Points, in no order, along strands that fork, close into loops and pass close to each other.
Points whose rows are less than 47.8 apart are linked; no others are. Some points are linked to none.
j949: [ 12   0 -14 -10   6 -17  12  28  12  20  -9  -7  17 -10  15  -3  15  -5
   1  -5]
j856: [ -7 -23  16  -6  -5  -7  23  -3   3 -33  -2  -9  22  -2  26  -7 -17   2
  22   2]
j865: [  5  -6  -6 -10   7  -5  -5  16  24  16  -3   9  28  -3  18   4   7   2
  -9  -2]
j590: [ 10   5  -7 -12 -14   1  -2  12  11  13   4   4  -6  -3   9 -15  40  -4
 -10   3]
j813: [ 27   8  10 -10   0  -6  -6  20   2   0   1 -19 -13   6 -26  11  29  35
  -1   8]
j396: [ -2  -8  19  11   9  -6   2  -7   2   0  15  14   7   7  -2  -1 -18  -4
 -15   1]
j615: [-10 -12  11  14  -9   1   3  -9 -10  11  -3  13   9   9  -3   4  23  -5
 -30  -7]
j681: [-19 -14 -11  19  11  -4   0 -22 -13 -14  -6 -14  17   4  -1  -6 -35   4
   4  15]
j806: [ 10  19 -18  -2   4 -15   9  13   4  17  -9 -25  -1  -9 -16   5  21  11
  21  -3]
j454: [ -4 -10  -5   2  22   3   5 -12   6  15   3  -4   6  21  10  16   5 -14
   2  -7]
j207: [  2   9   2 -20   3  15  -5  16   5  18 -23   8   7   6   4  23   4  10
 -11 -13]
j336: [-20  -8  15  28  -3  -8   7 -13   3 -16   4   6  27  -4  -9 -16 -15  16
   0   4]
j723: [  5  -2   3 -10   5  -1  20  11   6 -20   2 -23  15   2  26 -13 -17   5
  39  11]
j700: [  9  13  -1   6  -2 -14   5  10  17  14  -7  -5   7  -8  -2  -2  19  -2
  11  -9]
j94: [  9  13  13   6  -9  11 -17  -5   2   2  -5  -6 -11   1 -14   5  -9   6
  11  -3]
j466: [-14  -1  -4   8  13  -3  -1 -19 -19 -12 -10   2  23  18 -14   2 -25  12
 -17  18]
j979: [  3   6   0 -13   9  14  12  14  12   9  -2 -16  14  13  24   6 -27  11
  35  10]
j327: [  3   8  23   1  10 -14  15  21  19 -22  -8  -2  15 -12  -3  -2   2   9
  10  -5]
j404: [ 16   6  15   3   1   0   2  14   0  -6  12  14 -28 -12 -13  -1  21  -7
   0   3]
j584: [-12 -11   9  26  -2   3   7 -17 -25  -4  16  22 -22  -9 -26   8  -1  -5
 -16   1]
j140: [-11   3 -32   5  19   2   2   2  18   4  -6 -11  14 -17  22   4   2   6
  15  -4]
j821: [  5   1  21  -9  20  -7  30  -3  12 -28  25   0 -16  10   1  -1  -6   5
   9   3]
j600: [  5  29 -11 -11   5  -8   7   5  17  -4   0 -18  -5  -6 -11  -3  -5  17
  26  -3]
j31: [ -8 -10   0   3   1   0   3 -21  -1  15  12   6  -6  12  -3   9  21 -15
 -12  -9]
j406: [ -9   0 -33 -12 -10   1  11   0  -6  39  -4   0   2   4  16   8   4 -12
  -4 -13]
j74: [ -3  10   0  -7  15  -7   1  -1   6 -10 -10   1  -9  -9   1   7 -13  -7
   5  -8]
j939: [  2  -9   3  -9  17  -5  -7   7   6 -19   1   4   1  -9  19   0 -33 -10
  -1   3]
j882: [  9  -8  14  13  14  -6   3  22   7 -14   0  15 -10 -20   6   6   7 -13
  -2   1]
j503: [ 14   8  18 -23  11  -3  21   3   6 -24   1 -14  -3  18  -1   3 -13  11
  17   4]
j82: [ -8 -26 -15  16   1 -13 -23   2   1   4  -6   8  24 -17  11   3 -14  -4
 -16   6]
j203: [ 23   2 -13 -14 -10   5 -15  12  -8   5  12  -8 -28   1  -8  -1  27 -13
  12   2]
j872: [-16 -11 -14   2  28   4   1 -11  11  -5   6  -9  11   7  18   6 -12  -1
   8   0]
j523: [ -8  -5  15   7  12   9  -2  -7  -6 -27   6   1 -15  -8  16  -4 -30  -6
   7   9]
j382: [  8  -2 -16 -33 -32  14   7  19  -4   3 -13  -5 -25   3   6  -9  26 -13
 -12  -7]
j17: [-13 -26  -5  25   5   1  -5 -14 -16   0   2  14  12   7   3   0  18  -7
 -30  16]
j559: [ -8 -15  25   0  17   2  20  -8  12 -22  22  17   1   2   7  -2  -5  10
  -6  -1]
j989: [ -6   7   4   0  15  -6  12  12  14 -12 -21 -10  16 -11  10   7 -18   5
  22  -6]
j751: [ 19  -6   4  -2 -32   1   8   8   7   1  15  -1 -21   3  -3  -9  45  -2
 -11  -1]
j429: [ -2  14  -3   5 -17 -20  -2 -12   9  15   2  -3   6  -7 -12  -2   7  -7
   0 -21]
j517: [ -7 -13   5   9 -23  -2   2   0 -23  -1   1  20 -18 -16  -2  -6   6 -26
 -20  -7]
j987: [ 19  14  20 -14  -4   0  12   2  10 -26  10 -13 -19  14 -20  14  -3  27
  14   3]
j244: [-11  -5 -14   1   7  13 -27 -12 -15  16  -6  11   5   4   6  -1  -4  -3
 -25  11]
j302: [-11   4   6   0  -2  13   0 -13  -8  -4 -11  -4  32  18   0  -8 -35  21
  -3  10]
j664: [ 12  12  18  -1   3  -5   7  15  16 -14  -2 -16   4  -1 -17  -7  24  31
   9  15]
j256: [ -3   5 -16  14  -9 -13  -7  -6  -5  17  -7   3   6 -16   3  -5 -11 -14
   4 -15]
j263: [  0 -10 -27 -25 -14   8  -3  21  -8  11 -16   2 -10  -7  19  -6  15 -27
 -10  -3]
j831: [ 13  -7 -11  -2 -50   9  -8  -2 -12   5   9 -10 -28   2  -9 -13  16 -22
   2 -10]
j375: [-11  12 -13  11  -6   0  -5 -19 -16  28 -10  -5  21  19 -15   4  -9  12
 -11  -1]
j532: [-14  -8   8  39   1   0 -10 -12 -11 -11  -2   4   7 -13  -6  -9 -11   0
  -7   9]
j394: [ -6  -9 -17   2  12  -3 -21   3   1   5  -1   3  12 -14  12  -4 -40  -6
  -3   7]
j578: [-12 -17  -2   8 -10   3 -11  -2 -38  -2 -15  18  -5   2 -11   3   1 -21
 -29   6]
j12: [ -8   3 -25  13  10   8 -12 -12 -20   4 -15   5  21  19 -11   3  -3  13
 -25  17]
j886: [ 13  15  -3 -11   8  -4   4  12   1  16  -6  -5  -5   3  -5  18 -15 -11
  15 -12]
j507: [ -3   8 -10  -1   0  -1 -17 -15 -28  15   1   7  -9  16 -23   5 -20 -15
 -10   0]
j606: [  4   1  17  -4   6  -8  -6   7  16  11   3  14  22  13   0   5  -4  -6
 -13 -13]
j784: [-15 -13 -16   3   8  -2   3 -21   9 -19   7  -9  16  -6  22 -10 -31   3
  15   6]
j4: [ 27   5  -4 -19   0 -15 -10  16 -14  -2  16 -17 -26   4 -28   8  30   6
   6  10]
j194: [ -1   8   9   6   2  13  -9 -10   9   2   2 -10  13  11   3  -8 -24  12
  18   1]
j108: [ 18  22 -24 -24   2  -7 -11  12  -4  16   4  -8 -25  -4 -11  -4  11   0
  17   7]
j66: [  8  22 -14 -16   1  -7  -7  -6   6  -9  16  -9 -28  -5 -21   2   1   3
  13  -7]
j749: [  8 -11  13  -3   5 -16   1  20   5   1  -1  19  -1  -8  11   0  17 -24
 -19  -9]
j881: [ 13   4   1 -11 -11   0   0   9  -4  20 -12   2 -10   7  -3  14  10 -13
  -8 -17]
j164: [ -8  11 -19  -8  -6  -1   4 -14   1  35  -6   2  12  11  -3  14  -9   1
  -5 -17]
j201: [  2   1  -8  -9 -47  12  -1   0  -6   8 -18  -6 -19  -4  -3  -6  18  -7
  -8 -16]
j690: [ -2   9  20  15  -6  -1  -1 -10  16 -23  14   1   1 -12  10 -26 -13  15
  19   9]
j77: [-10  -1   7  26   6   5 -13  -1  10   3  -9  -1  16  -9  11  -2   4   4
   1  -2]
j912: [  3   6  -4   7 -21   2 -17 -23 -19  13   5  -5 -18  13 -25  13   2 -11
  -1 -14]
j267: [ 12   2  21  11 -18   3 -11  -4  -4  -2   6   9 -16  -5 -18  11  16   3
  -6  -7]
j430: [-11   4  15  18   2   5 -10  -2  13  -9   6  14   2 -21   6  -7  22  11
  -7   3]
j787: [ -5   9  -1  -2  11  22  11  11  23   6  -7 -19  19  11   8   7  -2  24
  39   1]
j766: [  7   6  -1 -21  29  -8  17  22   6  -4 -14 -19  11   7  -5   3   5  19
  14  14]
j420: [ -3 -19  -3 -10  -7   0  -7   8  -5  11  -6  14   1   1  19  -1  12 -27
 -25  -6]
j827: [ -7  -7 -16 -13 -11   5 -17 -11 -32  15  -3   7  -3  15  -9  -7  -1 -22
 -24   4]
j604: [ 13  14 -26 -23 -17  -4   0   8   7  29   5  -2 -12  -3   4 -13  21   0
   2  -5]
j575: [  1  11  10  -5   1  11  -4  -1  22  -8  12  -6  12   0  18 -19  -8  21
  17  16]
j418: [ -2 -17  10   6 -19  13  14  -2 -17  -2   1  15 -27  -3  -3   7  29 -18
 -16 -11]
j738: [ -5  -5  19  30  11  19   8  -2   8 -18  14   9  -8 -22   6   1  12  15
   7   9]
j540: [-14   6  -3   4  12  14 -14 -21 -14 -13   4   2 -16   7   1  -5 -21   3
  -1  13]
j412: [-13 -19  28   4   5  -3  28  -4   3 -35   5  10  14  -9   7  -3 -22   6
   2  -1]
j713: [-10   1  18   9   4  11  -9 -21 -19 -15  15  15 -26  -1 -20   0 -15   3
  -9  13]

A tip is a point with one link. Name the tips that can be reached along the links from each point below, in the order of the rows.
j108: j751, j987, j664, j256, j787
j430: j336, j738
j713: j207, j327, j584, j82

A piece is two or more points that can be reached from each other along the links. Count, over all rows, the pieces, the separate loops (a circle has one, a figure eight two, a Y none), the forks (points with three links) and the tips (points with one).
pieces: 4
loops: 0
forks: 10
tips: 18
